Each row is a point on a landscape with many valleys, with its height.
A ball rolls from a point to whichever of its 2 nearest points has the largest drop for the distance, and stops where none of them is lower. Distance is the straight distance between rows; heights are no part of it.
Z113: [135 113 117 132 113 144 135 139  84 118  78 150 143 162 128 140 133 122
 132  91]  h=485
Z977: [131  99 136  86 162 104 104 142 136 133 173  79  76 145 140 140 123 155
 140 152]  h=334
Z675: [113 130 153 118 164 142 104 178 116  99 122 111 102 121 148 120 142  94
 129 135]  h=50
Z315: [122 167 142 164 120 144 162 103 184 133 143 163 141  94 131  85 118 177
 107 121]  h=368
Z978: [103 165 196 150 147 166 149 120 192  89 117  86 111 148 189  45 121 179
 105 104]  h=25
Z667: [117 171 120 133 137 134 126 100 166 129 158 124 125 106 163  96 119 225
 149 128]  h=261
Z158: [129 133 127 124 154 125 129 152 168  95 151 134 115 110 122  99 134 126
 125 131]  h=230
Z561: [124  88 151  97 174 122 110 183  97 110 116  83  94 162 123 110 129 121
 115 132]  h=347
Z387: [103 158 175 152 151 176 131 145 131  96 100 114 125 123 192  81 120 166
  96 104]  h=306
Z86: [111 165 180 192 102 180 178 116 194 136  94 130 166  89 148  49 111 152
  93  83]  h=522
Z400: [144 105  87 120 121 100 176 102 127 119 120 170 158 145  50 126 135  60
 133  97]  h=603
Z999: [150 156 104 149  97 132 156  92 124 161 152 180 159 102 112 148 109 126
 122 121]  h=540
Z261: [109 131 148 130 171 150 131 163 134  89 116 143 118 134 123  94 153  65
 132 119]  h=215
Z975: [ 81 148 188 136 127 151 108 140 138  97 127  83 144  91 208  96 119 181
 109 138]  h=390
Z399: [123 154 119 158 123 149 154 101 127 113  90 164 151 124 131 107 120 102
 119  68]  h=734
Z119: [124 153 120 120 136 118 128 100 153 140 185 118 111 117 156 126 117 217
 130 167]  h=209
Z872: [133 165 104 145 145 137 102 120 146 146 158 126 124  93 155 137 135 170
 142 108]  h=417
Z359: [124  84 146  89 152 114 107 167  97 126 109 105 106 160 130 146 119 125
 136 170]  h=391
Z477: [155 117  95 108 143 100 102 141 119 184 192 115  99 139 130 173 135 143
 150 162]  h=214
Z773: [120  92 112 108 149 108  66 151  69 159  99  98  92 164 118 173 157 126
 165 157]  h=549
Z569: [125 108 133  97 155  84  86 101 134 136 171  52  76 126 162 166 127 182
 140 160]  h=364
Z528: [116 129 162 149  94 157 152 137 141 107  96 158 156  87 134 112 104 109
 111 131]  h=478
Z408: [122 160  89 158 142 155 143 105 142 123 111 172 132 109 132 102 142 126
 135  69]  h=756
Z145: [112 119 139 113 141 111  94 120 157 114 167  77  79 103 184 148 115 169
 133 139]  h=382
Z206: [164 120  89 129 106 113 143 116 106 146 140 166 165 131  79 179 142  65
 138 133]  h=316
Z493: [136 110  95 128 118 124 156  97 117 106  76 165 147 148  82 130 140  51
 128  73]  h=649
Z963: [117 170 103 156 119 148 136  92 173 114 152 160 143  89 141 101 124 188
 138 128]  h=315
Z79: [105 164 218 135 152 179 125 156 165  91 134  66 118 130 195  87 123 135
  88 104]  h=285
Z136: [148 107  74 116 124 116 111  99  70 143  78 140 143 190  74 173 168  71
 156  80]  h=686
Z697: [146 136 114 129 103 107  96 137 112 160 143 143 133 113 126 163 128 162
 145 159]  h=141
Z23: [ 88 116 169 123 127 117  72 149  93 109 126  59 101 102 208 162 133 141
 131 148]  h=430
Z796: [104 153 152 142 134 133 127 116 173 108 149 101 131  98 180  87 121 204
 122 121]  h=305
Z356: [154 156  77 143  88 123 149  64 110 147 138 183 169 124  92 177 123 107
 134 106]  h=570
Z886: [121 144 113 117 140 118  91 126 133 147 174  97 119  92 176 160 128 173
 141 138]  h=399
Z335: [148 101 115 108 127 112 167 163 141 133 138 150 129 144  79 112 122 115
 118 135]  h=489
Z866: [117 163 159 160 105 165 173 112 196 121 134 141 155  81 131  52 114 146
  96 118]  h=436
Z485: [130 143 101 152 107 127 151  73 111 100  63 173 159 144 109 136 132  93
 134  69]  h=697
Z910: [143 144 105 121 113 115 124 111 139 159 181 141 113 114 137 156 123 175
 132 170]  h=153
Z762: [158 109  76  93 151  87 119 130 112 176 181 144 122 158  67 165 154 116
 154 173]  h=459
Z379: [ 96  99 140 112 154 108  73 149 106 127 143  59  79 118 176 161 135 125
 125 162]  h=448
Z264: [115 137 161 160 107 164 169 113  87  96  41 152 184 151 137 115 106  64
  88  89]  h=729
Z753: [133 106  97 124  97 112 117  79  71 108  65 138 156 178  87 162 151  54
 140  72]  h=627
Z875: [149  94  75 111 130  89 108 133  81 167 140 138 132 162  55 168 167  88
 164 164]  h=418
Z814: [115 146 164 157 107 148 180 107 120  84  35 165 173 134 136  93  90  99
  76  78]  h=681
Z300: [139  89 100 113 124 102 145 138  92 132  94 143 141 182  50 136 143  87
 144 117]  h=504
Z252: [166 134 123  92 145 111 108 133 152 165 219  98  95 121 122 169 135 140
 131 161]  h=162
Z109: [142 141 156 125  98 133 169 123 169 115 151 154 134  93 121 104 100 151
 108 159]  h=446
Z488: [132 135 119 136 143 148 131 130 114 124  82 144 130 140 142 124 127 165
 136  83]  h=426
Z456: [ 97 170 136 159 145 154 123 129 169  89 123 150 134  89 146  86 140 125
 129 103]  h=412
Z427: [122 127  99 145 118 118 110 136 107 145 123 150 130 130 123 147 129 132
 147 130]  h=33
Z745: [111 147 147 141 160 139 142 132 198  91 147 132  94 119 135  62 134 146
 127 127]  h=290
Z582: [109 144 187 138 150 151 125 137 186  91 152  63 107 129 190  77 116 168
  96 118]  h=191
Z95: [122 158 141 147 153 154 120 140 143 119 114 130 133 128 159  94 125 171
 111  85]  h=369
Z415: [ 94  86 126 100 159  97  66 174  60 142  87  83  94 159 136 158 158 106
 152 184]  h=513
Z188: [ 90 124 182 122 123 125  88 140 120 107 133  61 120  91 215 124 113 157
 105 144]  h=413
Z93: [147  92  99 108 130 116 143 149 106 148 119 153 131 163  74 131 129 105
 140 147]  h=458
Z115: [115 133 164 131 131 158 149 151  76  93  60 149 155 164 136 130 114  63
  88 112]  h=772
Z46: [150  97 143  94 153 116 148 170 158 127 158 122 114 156  82  86 118 112
 127 150]  h=516
Z759: [144 127 142 154  98 144 168 128 161 123 106 164 154 101 108 101  98  88
 106 110]  h=415
Z517: [135 114  80 121 116 106  84 126  85 182 134 133 121 128 112 199 147 131
 170 172]  h=324
Z728: [129  94 101 100 138 106  60 126  79 191  98  82  68 144 132 183 152 169
 172 169]  h=571
Z314: [171 143  95 129  99 135 149 114 133 174 193 175 147 128  91 156 117 133
 128 150]  h=507
Z819: [121 109  82 116 148 100  71 109  93 183 163 106  90 131 126 198 165 136
 173 199]  h=288
Z330: [ 76 173 192 143 130 154 129 121 174  99 142  79 149  92 206  67 125 211
 109 114]  h=351
Z15: [131 103 135 103 164 116 127 167 139 119 137  88  80 162 131 119 130 152
 137 125]  h=292
Z716: [126  99 169 105 153 122 116 162 160  99 161  75  98 116 150 118 126 127
 118 148]  h=227
Z936: [110  77 140  98 138  89  66 165  75 151 121  64  88 126 152 175 139 107
 144 181]  h=473
Z73: [119 127 165 125 139 149 108 166 134 118 148  94 106 108 165 120 125 133
 118 132]  h=161
Z416: [145 114  90  94 142  77  79 121 116 192 199 111  90 131 122 190 146 142
 166 199]  h=256
Z566: [128 113  69 127 109  91 101 108  84 174 144 151 132 143  85 178 147 100
 164 186]  h=367
Z604: [149 112  81 139  73 101 140  85  79 155 115 171 159 138  72 197 140  96
 150 145]  h=378
Z498: [151  85  92 100 132  91 161 112  99 123 102 146 170 175  30 130 144  48
 145 125]  h=556
Z197: [148 103 154 101 134 124 119 176 163 121 192  91  95 113 124 128 129 103
 126 141]  h=176
Z558: [163 119 100 104 125 104 134 135 126 160 185 155 129 129  85 157 129 117
 138 170]  h=481
Z957: [102 140 185 133 148 157 119 169 129  96 111  88 117 131 190 110 121 132
 100 120]  h=236
Z506: [163 118 132 128 103 136 172 132 151 133 140 163 148 112  85 119 121  76
 123 104]  h=333
Z255: [142 101  89 131  98 111 166  91  89 109  67 166 162 171  80 136 116 138
 127 111]  h=665
Z204: [107 157 191 170 109 169 172 126 163 118  79 130 153 116 161  49 101 141
  76 100]  h=584
Z118: [125 161 131 135 115 132 162 110 190 129 184 145 126  91 122  91  95 184
 113 157]  h=414
Z982: [135 116 107 131 107 136 123 117  66 116  42 144 162 169 103 154 135  96
 131  80]  h=548
Z560: [101 154 163 155 148 163 143 153 159  90 113 153 134 103 134  82 131  80
 111 107]  h=346
Z124: [159 101  72 119  87 123 152  64  82 134  85 162 163 167  68 166 122 117
 145 100]  h=634
Z754: [130 126 111 119 151 112 117 147 121 121 136 144 116 125 120 129 128 109
 140 132]  h=154
Z328: [166 130  75 115  73  98 149  43  98 139 113 178 177 154  73 184 133  89
 142  92]  h=602
Z797: [118 142 122 151  82 141 138 132 116 125 109 159 161  83 137 134 117  95
 131 117]  h=529
Z966: [145  92 117 102 118 111 119 153 103 158 123 124 109 151 103 151 120 139
 137 162]  h=423
Z661: [149 128 134 110 126 136 114 150 151 149 201  99 102 103 137 139 130 137
 137 137]  h=90
Z879: [113 159 162 166 153 162 156 128 199 102 128 123 115 119 161  50 127 160
 104 109]  h=210
Z293: [122 155 179 165  93 167 181 123 130 109  61 148 172 130 145  76  97 133
  74  78]  h=637
Z702: [150 123 102 133 110 127 142 143 130 145 152 164 141 109  97 150 127  81
 131 122]  h=251

Call two points neighbours if one is among the 2 nearest of the other. Go from one point of each pair to the other, from neighbour to neighbour, staying as low as possible. Name the highest point that can't be avoided.
Z73 / Z978 | Z79
Z427 / Z702 | Z328
Z675 / Z15 | Z872
Z661 / Z73 | Z716
Z427 / Z675 | Z745

Where does a ball stop that starts at each point below?
Z399 | Z93
Z204 | Z427
Z124 | Z661
Z415 | Z427
Z762 | Z661
Z118 | Z427
Z728 | Z661
Z109 | Z427
